The views of a scene show one set of named points, each view turned or mirrored, shifted and resized as a whole, with a little noise and some points left out.

Scene 1
View 1
z323: [ -3  18 -20  -4  10 -29  13 -14  29]
z263: [-17  28 -11  13  22 -25  21  -8  20]
z462: [-1 -9  0  2 -1 -9 11 10  4]
z89: [  5 -18  -5 -15 -15  -5   9   7  -1]
z395: [ 16  -1   8  16  15 -26  -1  -2  35]
z940: [ -6   5 -13  -6   0 -14  15  -1   7]
z379: [ -4   8  -8   0   6 -19  15  -2  16]
z964: [  9   3   3  12  13 -25   4  -2  31]
z214: [  4   6 -15  -8   2 -23  10 -11  26]
z294: [  7 -14   0  -2  -2 -13   7   7  11]
z800: [ 17   1  -5   1   7 -30   0 -10  40]
z186: [-10  -9  -1  -4  -7  -2  18  14 -11]
z123: [-13  23  -9   8  18 -24  19  -6  20]
View 2
z263: [ 24   0  18  -3  14   8  -3   7 -20]
z214: [ 19   8   8 -10   9  11  12 -19 -12]
z186: [  2  -2  -5  16   5  -2  -4 -34 -22]
z964: [ 31  22  16 -15   8  10   7 -10  -1]
z323: [ 24  -1  17 -15  16  15  11   2 -20]
z395: [ 34  26  17 -10   4   5  -3  -8   4]
z462: [ 12   6   1   8   4   0  -4 -28 -15]
z89: [  4   5  -5   4   3   6  12 -43 -16]
z800: [ 30  19  16 -20   7  13  13 -11  -3]
z379: [ 18   0  12  -8  12  13   9  -6 -19]
z123: [ 24  -3  16  -2  14   8  -6   8 -22]
z294: [ 15  13   1   1   1   2   3 -31  -9]
View 3
z294: [-17   4  18 -15  19   8   2   7  21]
z123: [ 16   4 -14 -13  -5  -3 -24  -7  26]
z186: [-41 -21  13  -7  31  -2  -4 -14  -9]
z964: [ 18  17   5 -13   0   8  -5  11  43]
z940: [ -7  -8  -1   1  15   0  -7 -13  14]
z800: [21 17  5 -6  1 10  1 11 51]
z462: [-19  -3  13 -17  17   4  -7   1  11]
z379: [ 0 -2 -4 -4  8  0 -9 -8 21]
z214: [ 4  4  6  1 12  6  4  0 32]
z89: [-29  -8  24  -3  32   8  12   0  12]
z395: [ 15  21   6 -26  -4   9 -14  15  39]
View 4
z186: [-15 -13  23   2 -15   0  24   6   2]
z964: [ 21   8  -6 -32  -9  41 -12  -8  -6]
z395: [ 25   8   2 -29  -9  44  -5 -22 -10]
z800: [ 25  14 -10 -34  -7  55 -12  -8  -5]
z323: [ 11  -1 -12 -29 -15   9 -33   5  -3]
z123: [ 15  -5  -4 -23 -19  -6 -29 -16  -7]
z89: [-16  -6  14  -4 -10  22  27  24   8]
z294: [  0  -3  12 -11 -10  28  18   3   0]
z940: [ -5  -6   4 -12 -15   3  -6   9  -1]
z263: [ 16  -6  -3 -23 -21 -12 -34 -21 -10]
z462: [ -3  -6  16  -7 -12  14  18  -3  -1]
z379: [  5  -2   3 -18 -14   8 -11   0  -3]
View 5
z800: [ -6 -29 -10  30  -3  14  14  27  -2]
z395: [-12 -16 -18  34  -2   8  -4  37 -12]
z214: [ -4 -16   3  21  -2  10  14   5 -10]
z89: [  1   8  11  -1   6  11  -3 -23  -3]
z940: [ -3  -9  17  22 -15  -1  22  -6 -25]
z294: [-3  3 -1 12  3  7 -7 -3 -6]
z263: [-16 -12   8  41 -28 -16  21  17 -48]
z462: [ -7  12   3  13  -1  -1  -8  -4 -17]
z123: [-16 -11   8  41 -22 -11  18  16 -41]
z323: [ -6 -26  10  35 -18   0  29  10 -26]
z186: [ -7  25  11   4   0  -4  -9 -22 -23]
View 6
z964: [-35  -9   7 -11 -12 -16   6  -2   3]
z186: [ 14  11   3 -31   1   3 -10  -5 -12]
z800: [-37  -6   3 -10 -12 -17  10   2   5]
z89: [ -2  22  -9 -34  -3   2   0   1  -8]
z263: [  3 -23  19   7  -1 -18   4   5   2]
z940: [  3   2   2 -13  -2  -7   3   6  -4]
z294: [ -2   7   2 -28  -4  -1  -6  -4  -8]
z214: [-16   4  -2 -15  -8  -9   7   5   0]
z379: [ -4  -4   7 -10  -4 -11   3   4  -2]
z123: [ -1 -17  17   3  -4 -15   4   5  -1]
z395: [-27 -17  17 -10 -10 -15  -1  -8  -1]
z323: [-12  -7   5   5  -6 -19  13  13   6]

In a view up to two points have been moved. Name them for each view, in the order of its rows, or write -.
view 1 => z964, z214
view 2 => z263, z379
view 3 => z123, z186
view 4 => z800
view 5 => z940
view 6 => z294, z395
